Points, in no order, along strands that fork and pass close to each other.
Two points are linked if the straight distance between their rows is under 173. Some points are linked to none.
q776: [ 11 -33  -1   9   4   9 -28  39 -19  34  35  48  12  17 -33  15 -12 -38
 -26  37  21  26  62 -24 -20  40 -56 -24  14   2  22  34  -3  15 -45  -6
 -40   5 -52  -2   9   2  11  -8   4]
q642: [  1  45 -10  -5  -3  13  -4  -8   9  71  28  27 -37   3   3 -33 -12 -17
  35  21  -5  30  32   2  -1 -30 -42  60  29 -38 -53 -14  68 -24   5 -18
   7 -21  37  31 -58 -27   8  25  -1]
q35: [  3  10  30   7  24  14 -23  19   4  38  26  27  51 -47 -20  26 -20 -31
 -41  36  39  15  48  -4   4  -5  -8  16  18 -45 -33  10  19 -44   0  13
 -31  47  11  24  57 -27 -15  30 -23]
q985: [ 22 -34  -9   6  41  25  10 -64  43 -11  29  36  -4 -36  13   3  32  -2
 -14  30  38  -2  25   3  22 -38  -5  30  -7  -2 -72 -20  -9 -16  30 -25
 -15  17 -27  23  20  -4 -21   1   2]
q481: [-17  18 -20 -34  21  45 -28 -25  16 -47 -46   0 -88  26  25 -15 -19  12
  11 -50  -9  39  -7   8  49 -11 -19 -18  20  15  58 -25 -27  37 -29 -41
   8 -25   1 -14   4  17 -14  16  -3]
q148: [-17 -10 -22 -11 -22 -22   0 -13 -13 -85 -39  48  26   7  -2  31   2  32
 -17   2  30  -4  15   3  21  -1  75 -30  -5 -37   2  10 -72  21  41   9
 -12   0 -26  24  66  32  31  16  23]
q241: [  9   1  21 -24  50  29 -48  25   7   7 -22   7 -46  19   8   8 -61  30
  30 -19 -36 -11 -32 -57  39 -31  19  22  30  -7  59 -30  -6  15  40 -33
 -22  19 -22 -45  24  15  33  -4  50]
q834: [-26   5 -12  12  54   8 -11  28  -5  20  29 -23 -52  34  35 -24 -33  33
  46  -7  -6  22 -96  -2 -45 -25 -15  17  12   7  13  -6   2  33 -21 -20
   5 -13 -22  -4 -13  27  19 -59 -10]
q724: [ 23  16 -15  17  40   4   3 -78  22 -33  13  27   6  -1   9   8  48  23
  -6  25  16   2 -19   3  11  21  13  11 -71  25 -44 -17  -2  -2  13 -11
   8  26 -65  36  35  18 -27 -17   4]
q783: [ 22 -82 -21   7  24  22  15   3 -16  22  66  60  27 -16   4  18 -25 -35
   4  59  16  15  67 -37   3  28 -48 -24  24  -5  -1  11 -20  -9  12  -7
 -35   6 -47 -23  65  13   8  -7   4]
q901: [  40   13   -6  -11    7  -43   51   -7   19   29   -6  -47  -33   21
   32  -26   20   16   53  -19  -13   -1  -43   19  -49  -39  -31   -2
  -11   10  -27   -7   18    0   -1  -15   15  -29   55   -6 -101    1
   -6  -18  -22]
q113: [-18   0  -2  32 -29 -32   3   1 -60  22  29 -13  39 -64 -30 -24  24  -3
 -30   9 -10  -6  18  30 -38  46  30  -7 -26  33 -40  12  10   8 -24   2
  44  -9  44 -14   3  -7 -15  22 -38]
q27: [-25  35  17  20  69   0 -11 -35  44 -10   4   6   7 -32  -6 -45  31  27
 -15  -6 -18   0 -12  -9 -21 -25  33  46   4  30 -30 -25  -4  25  -5  12
 -33   3  35 -23  14   8 -11  14  -8]
q478: [-12 -38 -18   9 -55  33  35   2 -12  52  15  28   9  37 -28  17  13  -8
  27  43 -24 -21 -12  14  11   1 -57  27   7 -24  23  27  17 -24  -4 -33
  -7  46 -38   3 -51  -3  31  -7  -4]
q956: [ 62 -10   2  -6 -23  -8  21  27  -1   6  -7 -23 -11  38  17   7  -9  -2
  33  27   3 -38  -2  -2  13  -6   0  -9 -51 -50 -26  29  -1 -15  29  37
   0  -1 -63  21   0 -19 -13 -46  36]
q10: [ 67  19  10 -33  -1 -35  26  -1  12 -13 -14 -85  -4  29  13  23  29   4
  22 -29 -15 -27  27  -8 -36 -26 -37 -54  -9   3   1  -7  24  -1  18   3
   7 -23  74 -25 -82   8 -25   1 -22]
q158: [-10 -16 -40  13   2  15  13  -2  -3  27 -13   3 -10 -10  -3  -6  53 -37
  35  -2 -28  -7  28  35   0 -35 -12  51   2  -6 -20  14 -22 -28 -92  22
  49 -43  -7 -55 -26 -21   1 -25  -7]
q490: [ 62 -60  15 -37 -33 -10  53   7 -52  35 -11  24 -13   9   2  -1   6  17
  27   7  33   3 -20 -20  32  10 -49 -51 -31  -4  28  36  -7 -40  35   1
 -29  18  40   3 -23  17  17  33 -19]
q889: [  0 -28  -3 -34 -48  40  27  17  50  45  -1 -33 -43   9  31  11 -27  -8
  39   0   1  -9  23   5   2  -7 -24 -34   8 -45  10 -27  29  38  27  -6
   5  -7  25  10 -69 -22 -44  -9   9]
q144: [ -7  14  27  10  40  38 -12 -42  52  16   6  35  44 -49 -47  -2   3 -13
  -7  26  11 -18  41  -7  39  10  -7  33  14 -14 -37 -17   7 -17  11  -3
 -30  60  -8   6  61   0 -20  10  -1]
q605: [ -5 -32   1   8 -32  28 -12 -15 -17  22 -21   4 -14  82 -16  -5  -1 -17
  23  -1  -6  16 -12  -6  10  11 -92  11  50   3  46  21   0 -15 -12 -30
 -55  32 -48   9 -23  -2  26  -5  21]
q706: [  1  -4  25  36 -10 -49 -43   8  17 -60 -17   9  41  -2  14 -18   9  -9
 -46 -35  49   3  12 -18  -4  40  -9 -33 -19  40 -32   6   5  34  51   6
 -64 -31   3  77  14  -8 -33  31  20]
q345: [-10 -11 -11  -9 -57 -19  -3  69 -16 -44  -8 -44   8   9  20  27 -31 -11
 -40   3  20 -22  48   2  -9 -12  31 -56  40 -38  22  12 -26  20  19  30
  -7  -8  17   9  33 -21   0  15  16]
q208: [  3  37  -2 -16   2 -37   7  10 -52 -18  24 -25 -41 -17  25 -19 -36 -15
 -37   7  39  52  -6  14 -28 -19  25 -28  26 -26 -24   9 -26  -8  13   2
  16 -41  39   8  28  15   6  34 -52]
q371: [-11  14  18  -2  22  13 -57 -36  -5 -24 -44  58  34  16 -12   5 -16   0
 -27 -23 -28  17 -18 -46  15  83   5  26   3  35  46 -19  19 -21  20   9
 -47   2 -38 -16  20  -8  27  28  43]
q743: [-18 -60 -19   7  -6  37  32  23 -18  12  22  -6 -45 -15  22   2 -28 -59
 -50  17   3  24  11  30   4  19 -27 -16  26 -31  32  -8 -21 -16  15  11
  -6 -17 -11  11 -11 -49 -14 -26 -23]
q438: [-19  39 -16 -41 -13 -16  36 -35 -12  23   4   0  41 -54 -34  11  17 -10
 -28  13 -25   6  21  18  -4 -40  23   7  -5 -25  -6  -9  25  -4  55 -28
  56 -21  85  -6 -49  29  36  58 -37]
q666: [  3  48  22  26  35 -56 -13   2  -5 -33   4  -1  66 -32   0  -1  40  21
 -60  27   4 -24 -20  23 -29   7  34  17 -49  -9 -32  36   4 -18   4  43
  10  23 -13  30  19 -15   1  -8 -15]
q394: [-24  55  11  -8  62 -17 -15  -1  57 -42 -16  -6 -10   7   7 -20 -17  54
 -33 -22   0   5 -21  11 -38 -19  39  11  -4 -22  35   4 -14  39  -1   4
 -19   1   9  -3  17  -8   5  -8   5]
q176: [ -3  24   5 -36 -52 -23  22   4 -26 -35 -51 -44 -12  55 -40  14  13  41
   7 -22  25  -4   3  38  -7  22 -25 -54   3  -9  55  24 -12  37 -26 -24
   1  53  30  -2 -20  -6  -2   7 -24]
q888: [ 13  43   6 -32   2 -30  20 -41 -31 -11   6  -1  13  28   3  18  15  39
 -63  12  -6  -5   6  15 -22  -6  -8  21 -20 -17  -8  22  40 -61  20  -4
   0  23  34  12 -56 -26  23  35 -18]
q505: [-36 -44 -40  15  34  19  11  14  13  17  37  -1 -36  23  22 -16   6  21
  58 -16   2   5 -34 -16 -27 -39   4  10  40  49  -6  -8 -29  23 -44 -33
  17   9  -5 -71  12   4   0 -40 -28]
q249: [-43 -31  10  43  -8 -35 -13 -45  12 -35   2  39  11  20  40 -37  23  24
 -47 -20  39 -15 -18  26 -21  40 -10 -31 -13  16 -66   1 -23  38  45 -10
 -78  -5   0  75  -1 -28 -29  22   8]
q358: [ 11 -15  18 -38  28  19  19 -14  43 -17 -16  -5 -11 -27  -7  11 -10  24
  31  -7   7 -30  -2 -21  49 -63  52 -21   2  -6   5 -49 -39  41  46 -20
   4   3  21 -23  35  42   5   6  16]
q189: [ 35 -21  19   9 -35 -32  25 -10 -26   1   6 -10  48 -91 -21 -16  36   6
 -16  -2   0 -40  40   7  25  -2  34 -37 -53  40 -59   1   2  16  34  -4
  41 -16  62 -19 -11   9 -11  14 -25]
q456: [  6 -44  -7  19  12  12 -25  26   3   5   7 -26 -28   5  31 -27 -24 -46
 -19 -28  22  25   3  -6  -8  24 -28 -44  28  23  15 -10 -28  -6 -15  26
 -40 -46  -8 -12  14  -9 -55 -15 -24]
q314: [-43   6  -4 -22 -16   0  39  -9  38 -41 -30 -27 -29   2 -29  -3   3  33
 -19   4   8 -14  30  18  -2  10 -25 -30  20 -14  43   0 -13  91  17 -22
 -19  14  31 -14 -32  -1   4   6 -13]
q484: [ -3  -2  22  -5  -3  18   3 -56   5  15 -30   4  13 -10  -7   5   0  37
  15 -42  12  -3 -25  -8 -11  38  25  -3 -42  39  16 -22  36 -49 -24  -2
   4  23  54  -6 -24 -14 -42  38   9]
q621: [ -9 -33 -17   4 -52   0  -2  38 -29  45   4   5 -43  -8  11  -8  -9 -58
 -46 -16   2  32  17  28  18  16 -47 -17  11  -7  25  10  38  -5  10  -7
  16 -48  16  37 -66 -36 -16   4 -14]
q204: [-76  -3 -25  40  27   5 -73  49  18  -1  23  11  16   3  16   1 -18  -9
  -2 -23  12  14 -31  -9 -31  -9  39  12  34  39  10   2  -9  33 -52   6
  -6   6 -46 -14  58  -7 -20 -37  -3]
q261: [  4 -41  -5  -2  39  24  23  14  -2  13  75  42  46 -25  22  46 -49 -45
  -8  42  61  43  43  -9 -16 -21 -11   1  36 -35 -31   3  -8 -33  -5   6
 -13  18 -14  15  68   0 -14   8 -27]
q941: [  0 -12  31   0 -30  29  10 -13  59  52  16  -6  34  26 -36  35   8  -2
  47   7  40  12   9   4 -13  12 -58   1 -11  16   0  -1  31  -2 -41 -10
  24  62 -14  29 -11   7 -41  -4  -1]
q285: [-35  25 -34  -1 -35  32 -15  27   3  65  10  36 -29   6  -1 -37 -11 -27
  81  23 -36   1  26   1   3 -42 -15  77  45 -35 -21   6  24  27 -21 -31
  30 -18  -1  -4 -30  20  34   0  18]
q290: [ 17 -28  -9 -27  16  20  59 -11   8  18  59  11  24 -68 -15  57   1 -10
 -45  40  -5  -3  58  14  -4   0  16  -6 -43 -10   4  -1  38  -2   8   2
  70  10  14 -36 -31 -17 -25 -23 -27]
q468: [ -7  65  42  29  41 -39 -27 -33  29 -31 -13  -2   3  -7  10 -61 -11  19
 -18 -22 -25   0  28 -37 -24  11  20  23  15  20 -32 -21  18  40  26  11
 -54 -56  60   0   2  20  21  41  18]
q44: [ 56 -28  16  -3 -24 -32  -8  22 -37  30 -13 -20  32 -53 -37  -2  45   6
  -4  -5  -6 -53  43 -17  29  24 -19 -36 -43  73 -11  17   1   0   8 -18
 -12  47  46 -29 -28   2  -6   7 -24]
q810: [ 42 -32  12 -36 -14   5  16  27 -35   7  25  18  22 -13 -11  33 -34  -3
 -13  15  47   2 -16 -24  30   2  17 -35 -18  -7  11  -4   4 -37  38   8
   1  16  13  12  25   4  -6  24 -11]
q704: [  9 -14 -20   3  -2 -15 -24  17 -20 -61 -41 -13  -9  97   8  26  -2  49
 -33 -12  -7 -45 -26  -9   0   9 -31 -14   7  -3  33  17 -19 -27  27  11
 -54  67 -72   4  16 -44  31 -35  44]
q453: [ 37 -13  -2 -36 -22  22   5  10 -19  25  -9  10   5  -1 -15  49 -12  23
  15 -19  26   7 -25 -17  35  17  28 -20 -57  32  58 -11  43 -46 -18   4
  54  48   3  -3  -3 -10 -26   6   4]
q880: [ -2  70  53  13  10 -27 -14 -17   6 -20 -22 -34  33 -22 -11 -27   3 -24
 -10  -7 -49   2   9   1 -33   5  28  21  38 -19  -5  -9  27 -21  27  18
  19 -70  66  -2  -3  53  31  54  24]
q962: [-11 -28 -14 -17 -15  28  51 -63   3 -47 -20  54 -37   8  35  15   8  36
 -27  12  19   9 -37  26  34 -20  15  -6 -24 -36   2 -18 -21 -24  66 -16
  -6 -11  -2  36  -5   3  24  31  24]
q823: [-14  13  13 -14 -30 -10  18  26   3   5 -38 -56   6   3  -4  -3 -18  30
  75 -13  -6  -4 -36   7  -7 -17  25 -37   6 -27   7  -1 -25  50  -5 -28
  28  -7  38   1   5  66   8  25   6]
q553: [ 18 -60 -13   0 -12  -7  30  25 -60  -3  -1  16 -13  35  14  -4  16   7
  -8   0  29  13 -38   1  -9 -17 -29 -22  -5  -9  17  63 -37 -56 -15   3
 -27 -17   1   2 -24   1  26  13  -3]
q238: [  3  39 -18  -6  27  -8   9   3  36  19   9 -28 -34  20 -11 -17   4  35
  56   4  -8   7 -45   0 -13  -4 -37  12 -32  35  46  -2   9  54 -31 -34
  20  31 -48   8 -31  47  16 -62  -4]
q439: [ 42  12 -13 -13  57 -13  -3  34 -21 -10  59  20  11 -72 -28  18  -4 -55
 -40  36   2  40  27 -28  22 -35  24  29 -17  17 -25   1  -4 -17  -1  25
  33 -24 -19 -20  39   5  -5 -46 -48]
q614: [-32 -41 -12  25 -50  33   6 -36 -13  13 -41  38 -22 -39   4 -25   9  -3
  35 -20 -23  -5 -26   9  48  49  18  17 -38   3 -10 -17 -21   9  15  -1
 -13 -19 -18  19  -1  -8 -10  22  16]
q109: [ 20  21   5   4  -8  14 -18  30   7  20  -5   5 -29  33 -13 -19 -42 -29
  20   0  23  36  48  -3 -16  45 -31 -30  27 -27   9  14 -10  19 -24  24
 -35 -14 -28  10  16 -19 -16  -2   2]
q726: [-24 -34 -17  -9  -6  33   0 -48  -4 -42   9  60 -21  46  37  10 -23  49
 -12 -16  32  27 -28 -17   9  23   4 -30  -4  31  24 -12   2  -3  22 -31
 -23  19  -3   7  16   6   0  44  27]
q178: [ 19   3   5   9  25 -25 -31 -42 -26 -30  -4  24  15   9  12  -3  35  21
   2 -12  44  21 -86   6   0  36  33 -16 -39  48 -20  -1 -10 -31 -11   2
  -8  22 -41  51  57  24 -39 -11 -33]
q597: [-36  36   0  44 -26  -4  -1 -16  28  -3  16 -14   6  27  20 -11  28  -9
  16  38  -8 -13  19  44 -37  18 -12  35   2 -35 -28  11  10  19 -37  27
  22  14 -57  24  14 -14 -17 -38  20]
q947: [-28 -22   4   3 -19  43  21 -34  22  56  -5  19   6 -38 -28  -8  23   4
  24 -26  17  16  36  -7   5  10   5  12 -16  32 -18  -2  25  13 -50 -26
  15  -7  66 -18 -17 -17 -31  54 -15]
q865: [ 33 -18  42 -14  21   9  12  40  67  12 -25 -59   8  15  11  17  16 -29
  -6 -42  -6 -17  42 -27  -6 -58 -39 -28   8   3  11 -27  35 -20  10  27
 -19 -37  64 -23 -86 -25 -32 -18  -9]
q617: [ 22 -20   5  -2 -35 -15 -18  64 -11 -41 -36 -29  50  48  -3  49  -7  -9
 -11 -30  -1 -36   7 -29   7   3  38 -39   0   4  53  25 -26 -23 -15  42
   9   1 -12 -25  47  -2  10  -5  38]
q103: [-65 -34 -21   7 -12  25 -21  15  16 -51 -41  12   2  66  35  45 -15  39
 -41 -23 -12 -20 -14  16 -14   7  23  -3  17 -18  57   0  -9 -14  -9  20
 -25  20 -43 -10  -2 -51  22 -13  43]
q222: [  5 -14 -25  25   4 -33 -33  24 -22 -31 -28  22  19  15 -15 -19  16 -21
 -37 -18 -14  -3  17 -42   8  13 -19   1  -3  40  50  37 -16  15  -4   5
 -49 -52 -24   3  -1   1  39  -6  15]
q897: [ 17  28  40 -46  17  10  -8   6  38   8  -2 -23  24  28 -14  15 -41  21
 -10  10  13  -3  14 -33 -13  14 -21 -16  19  -7  44 -22  38   4  16   1
 -38  54  28 -19 -15 -19  -8  19   2]
q332: [ -9  25  21  -5  40   1 -62 -13   5 -31 -53  -5  -2  37   2  17  -9  30
   1 -48 -25  24 -89 -21  24  37  25  19  -9  31  76 -16  16 -29 -13 -19
   8  13 -31  -6  24  24  18  18  39]
q463: [-11  18 -13  -7  24  18   3 -43  25 -45 -39 -41 -83  12   1 -22  -5  12
 -19 -31 -43   7  20  38  -2  24 -21 -27  16 -20  46 -39 -45  53 -10  -6
 -13 -30  11 -53 -24   6  -5 -12 -18]
q155: [  0 -44 -10  18 -28   7 -22  23 -25 -23 -13 -16 -24  87  -9   9  -1  12
 -16  -2  11 -34  -4  10  10  -9 -93 -28  41  16  29  19 -27  12   5 -32
 -72  77 -42   7   8 -30  17 -34   0]
q719: [  2 -28  11 -12 -55  47  27 -15   6  41 -14  10   2   2 -25  39  -1 -14
 -14  43 -36 -13  16   0  26  48 -37   7 -10 -47  63 -12  26 -14  33   6
   6  22 -47   2 -45 -18  15 -11  31]
q885: [ 16 -33 -32  20 -11 -28 -20   0 -57   5 -21  -9 -11  -8  -3 -20  60 -10
   2 -43   1   4 -37   5  40  -2 -35   3 -42 101   4   5   9 -32 -31 -41
 -14   1  -8  11 -37  -9   9 -27 -18]
q729: [ 53  39   4  11  72  -4   8 -23  22   8  39   2  18  -1   2  11   0 -13
  55  -1  13   2 -20 -26   0 -35  10  53 -12   5 -66 -13  16 -34 -25  25
  29   0 -35  -2  35  21 -37 -39   4]
q239: [ 12  -6  16 -24  73  29  -1  30  32  27  18   2 -33 -28  21  -5 -56  11
  56  -3 -21  -9 -41 -42  40 -64  44  23   7  -6 -18 -40 -22  14  41  -1
  -9  -4  -8 -32  34  34   3 -20  22]
q366: [ 10  10 -46  -7   9  21 -23   9 -11   6 -11   0 -32  -3  -9  13  -2 -37
   5 -10 -55  14  53 -14   2  -7  27   8   4 -10  50  16  -2 -18 -82  33
  36 -61  -9 -79   0 -19   5 -17   0]
q836: [ -1 -36  31  -9 -40  18  18  46  28  70  26   3  46   7  -8  39 -14  18
  28   5  65 -20   6 -18 -22  -5 -11 -10 -17  -6 -41   8  39 -38 -28  20
   6  67  23  25 -12 -39 -39  19   2]
q740: [ 32  10   1  19   0   1  16  17   5  10 -24   5 -39  11   9 -28 -14 -11
  30  28 -10  -8  46  24 -29   8  -4 -10 -10 -82 -13  52 -28   0  -5  66
 -45 -40 -34   7   4 -20   1 -31  27]
q495: [ 50  -6   3   8  17 -28  40 -16  27   9   8 -27 -23 -15  22 -27  38  15
  82   2 -21 -13 -40  -4  -2 -58  -1   0 -19  28 -61 -10 -17  16  -1 -23
  43 -39  30 -15 -43  54  14 -22  -4]
q141: [ 71  24  -5 -21  24 -26  24  63 -16  18  30 -14  13  17   4  23 -27 -15
  55   9   9  -8 -26  -6   0 -42  21  16 -31 -32 -43  13   2 -31 -11  48
  46 -15 -58  23  19   8 -22 -66  13]
q924: [-22  12   6  13  17 -10 -23 -14   9 -41 -34 -32 -40  20  17 -38  12   7
 -44 -59 -19  13 -36   3  -7 -17 -30  18  13  39  39  -6  16  -9 -16  10
 -34 -41  32  -3 -48 -25   3   5  -2]
q721: [-67  -9  -2   8   9  25 -43  27  47 -24   1 -14  -1  48  51  24 -52   8
  21 -17 -12   9 -38  -6 -40  -5  37  13  34 -28  37 -14   3  19 -30   9
  10  11 -52  -8  37  -9 -15 -16  60]
q256: [ -5  29   3 -14 -13   2   3  18 -16  19  53 -28 -17   0   7  37 -36 -30
 -32   7  27  49   2  -9 -19  18   1 -14  24 -19   3 -21  28 -12  -8   2
  70 -18  36   4  -5   3 -36   9 -33]
q813: [ 41 -39  -1  -2 -24 -14   6   9 -17   3  16   2 -13   3   8  -6  24   3
  -4 -13  12 -27  -6  -7  26  -2 -37 -19 -45  64 -41  -1   3  -5  17 -14
 -18  31  -3  27 -32 -38 -11 -20 -19]
q297: [  9  48  37 -36  42  22 -64  10  25  -5 -71   3 -28   8  -3   2 -65  53
  31 -25 -36  -7 -56  14  30  25  36  28  19 -41  65 -18   9  13   6 -13
  -4  49 -33  -7  29  15  17  10  41]
q57: [ 14 -41  -8 -46  -5  57  50   2  14  19   2   2   7 -30 -21  73  11 -28
 -21  37 -35 -31  46  24  35  -2  -4 -14 -13 -46  35  -8  10 -18  29  -6
  20  36  -1 -36 -45 -35  -8 -19  -6]
q919: [-27   7 -25  -1  -3  35 -24  10  21  33  28  28 -36  15  -5   1 -24 -12
  79 -11 -16  13  42 -35   0 -36   8  34  47  21   3  -1   1  37 -40 -23
  -9  -7  -3 -53  26  10  23  -2   6]
q201: [ 15  51  19  12   0 -36  26 -12 -11  -6  -5 -54  35 -43   2  -9  19 -37
 -25  37 -45 -27  -7  22 -31 -23  58   2  11 -30 -60 -12 -35 -29  37  48
  25 -50  15  -7   9  44  19  12  17]
q324: [ 32  38  11  -7  -9 -24  -6 -16 -47 -29  18 -26  -5   0 -10  10   4 -46
 -32  13  17  24  -8 -11  38 -21   8  -2  53  -7 -28 -24  -8 -41  37 -26
  12 -26  19  14  26  52  29  35 -12]
q111: [-58  25 -17  32  11  -6 -21 -20  -4   4  39  38 -19  17  17 -35 -20  19
 -30  15  -8  10  18   4 -48  60 -17  21  14  12 -10  -4  31  29 -15  15
 -66   6 -31  -6  -8 -57  -4   7   3]
q939: [ -2  11  14  29  27 -37 -47 -12  14 -78 -43  23  37   9  10 -17  14   5
 -60 -24 -15 -20 -13 -33  15  36  12  -2   2  42  27  -9  -2  10  62  13
 -65 -31 -16  23   8  -6  25   6  25]
q563: [-22 -31 -20  -6 -15  32  18 -30   1 -18 -38  22 -27 -29   6  -9  15  20
  20  -7 -16 -10 -35  -3  53 -30  47   2 -26 -12  10  -9 -45  10  13 -29
  21 -12   4 -16   7  21  31   7  15]
q832: [-12 -13   9 -14 -71  -6  49   1  -4   4  -2 -56  -1  59  -5  10   6  23
  63   6  29 -17 -20  25 -19   0 -26 -54  28 -27  10  12 -19  34  -1 -39
   5  43  26  11  -5  41   2  20 -22]
q971: [  9 -29 -16  15  23   4 -27 -14  -4 -18  13   0  36   3  19  31   2 -16
  18 -27  29  14 -61 -11   9  29  38 -26 -16  38 -16 -19 -30 -48 -47  23
  26  14 -41 -10  90  11 -50 -36 -13]
q983: [ -1 -10 -15  -4   2 -12  48  -4  -8 -13  75   6  35 -72 -17  24  -3 -10
 -51  49   0  13  84 -13   0   2  17 -18 -10   8   4   0  -6  38  30 -17
  50 -10  23 -27  16  29  18   6 -29]
q383: [-69  18 -10  -7 -53   9   8 -15 -46  23  15  18  26 -56 -37  -8   6   4
 -29  12  -2  16  -1  40  19  16  34  21   2  -3  -2   8  22   8  -5 -32
  58   1  49  10  -8  18  20  43 -43]
q698: [ 27  43 -23 -21  37   6 -13  -9 -11 -18  -7  19 -26 -53 -35  -4  16 -13
 -10  10 -33   6  48 -18  20   1  31  15 -40  19  11  17  -7  13 -35  24
  25 -30 -19 -51  13   3  -7 -34 -17]
q615: [ -4   7 -17  57 -49 -22 -19 -11 -42   8 -28  31  30   6 -16 -58  55 -10
  36  17 -51 -36  14  17  14  47 -30  35 -12  22 -31  29  -7  31  -5  14
 -32 -12 -45  35   8  20  34  -3  39]
q333: [  7 -10 -14 -16 -16 -33  24  15 -61   8  38  13   1  35  10  15  23  -4
 -27  13   0  11 -18  20  -3 -50 -27  29  19  -3 -21  37  12 -71   4 -36
  30   2  18  20 -48  -9  52  12 -37]
q378: [-15  11 -19  10  -9   7   4 -13 -33  -6  92   0 -29 -22  39  13 -30 -22
 -24  10  -1  39  -7  -8 -23  16  33  24   2  33 -34 -43  34 -19 -27   0
 102 -28  -2   2  -7 -28 -34 -15 -13]
q420: [-50  70  18  25  34 -32 -28  25  32 -44 -37   1  31 -26 -12 -27  18  32
 -65  10 -24  -7 -20  22 -40  32  51  22 -12 -25  15   8  -9  39  14  51
 -13   6 -24  40  10  -9   9 -16  -5]
q856: [-47 -23 -20   9  -8  41   0 -14  52  51 -19  22   5 -50  -6 -26  43 -28
  34  -6 -13  -9  55  34  -1 -43   0  57  11  -5 -46  -8  16  10 -53  13
  33 -28  46 -13 -43 -44 -14   5  10]
q502: [-33  48  -8  39   4  -7 -20  -3   7  32 -15  28   1  -3 -10 -67  42  -6
  14  26 -45 -40 -16  43 -29  22 -29  67  -9 -13   1  18  24  46 -35  36
 -11   6 -54  21 -17 -17  18 -32  23]
q185: [ 22   9  31   3  33 -35  12 -24 -25 -40 -11  -8  31   8  16   4  29  14
 -76  19  15 -12  -6  24 -33   5  18  -9   6 -14 -36  29 -33 -43  29  28
 -27  16  15  -7  10 -10  13  28 -11]
q465: [-48  -4 -10  36  22  -6 -19  15  26 -18 -15  27  68 -41  16  -1   0 -12
 -25  -6  39  14  59  33 -66   5  51  -9  20 -32 -31  31 -43  13 -50  42
 -22 -21  31  -6  67 -19 -37  25  -8]
q389: [ 26  27 -16   4  -2 -20  -2  10 -46 -13  71   5  32 -53 -37  18  25 -50
 -36  32  -7  28  38 -14  27 -14  -6  26   8  22 -26   3  11 -23   4 -28
  59 -28   5   2   7  45  27  -2 -39]
q547: [-23 -35 -14 -17  -3  28  -6 -30   8 -32   0   2 -42  62  19  23 -30  29
  12 -39  20  26 -37 -39  -3  24 -30 -31  10  57  64 -26   5  19 -45 -39
   8   7  -2 -28   4  12 -19  14   2]
q36: [  9 -30 -14   3 -42 -42 -18  21 -56 -39 -49   3   8   5 -14   6  35  10
 -21 -39   3 -17 -35 -20  41 -11   0 -18 -27  91  52  31   0 -15   1 -34
 -23 -19   3  20 -26   9  64  22  17]
q206: [  20   15   24   11    3  -27   13    8  -17   30   17  -39   24  -40
    8  -42  -11  -10   16   17  -11  -32  -44    3  -13  -30   40    7
   13  -10 -100  -16  -12  -22   39   28   18    0   23    0   27   18
   13    0  -19]
q360: [-42 -31 -11  63 -76 -16  34 -49 -37  -6 -13  15   9  -9   0 -49  17   2
 -15   6 -33 -27  -5  40   6  73 -12   7 -16  -4 -35   5 -12  39  47   2
 -23 -27 -32  27   0 -10  20   5  25]
q313: [  2  35   7 -17   6  -2  11  12  25  54  -5 -20  -9  23 -51   1  25  13
  56   0  11   9   4  28 -20 -16 -47   5  -7 -21  14  27  -3  17 -67 -17
  19  41  -9   1 -20   7  -8 -32 -29]
q670: [  0  21   7   9 -28 -18  -3  18 -22  63  32  14 -14 -44   6 -38 -14 -54
 -18   9  12  31  22  -9   4   8 -32  12  -1   0 -30   9  60   2  30  -4
  25 -41  39  76 -53 -22   5  20  -8]
q991: [ 29  37  40  -8  26 -39  -4  14  28  22  20 -83 -18 -17  22 -32  -7  -3
  61  -4 -24 -28 -50  -6   3 -63  29  11  37   0 -81 -45  -3  15  28 -20
  21 -12  29   3  -9  36  -3 -25  -5]
q599: [ 45   1  29  -3  16  16  -6   4   0 -16 -13 -31  37  39 -16  40  -4  -9
  23 -11  11 -11 -11  -6   7  16   7 -16  -4 -16  15  -6 -26 -45 -36  40
  12  45 -41 -27  67   7 -38 -26  18]
q413: [-30   3   9  -5 -60  -9   2  60   1  -2 -25 -33 -20  -9   6 -21 -60  17
  30 -11   8 -12  10  17   3   1  51 -36  19 -46   5   3 -35  56  28  13
 -16  -1  20  20  24   6   1  14  12]
q539: [ -4  66   6 -22  31  34 -12 -13  31  15 -11   8  -1 -12 -17  10 -17   2
  13  28 -43  17  10   3  15 -29  23  65  10 -60  19 -20  32 -33  -4  18
  28   3   2 -23  16   0  13   8  22]

A fork is a point with three links, a tip a point with one. Leave the first point through the second and follow the links. Name the first fork or tip that comes.
q238 / q834 -> q109
q666 / q420 -> q865
q495 / q991 -> q389
q178 / q971 -> q563
q621 / q670 -> q836
q438 / q383 -> q939

Follow the links from the first point to the second, and from the first to the third. Name the last point that the two ways share.
q956 / q238 / q360 -> q109
q502 / q35 / q813 -> q563
q729 / q836 / q481 -> q109
q249 / q383 / q617 -> q939
q378 / q478 / q880 -> q389
q189 / q502 / q832 -> q563

A fork is a point with three links. Follow the links from the first point to the second and name the forks in between, in order.
q261 / q371 -> q563
q44 / q724 -> q939 > q563
q856 / q704 -> q389
q563 / q383 -> q939
q345 / q956 -> q109
q360 / q44 -> q563 > q939
q371 / q740 -> q563 > q109
q956 / q241 -> q109 > q563
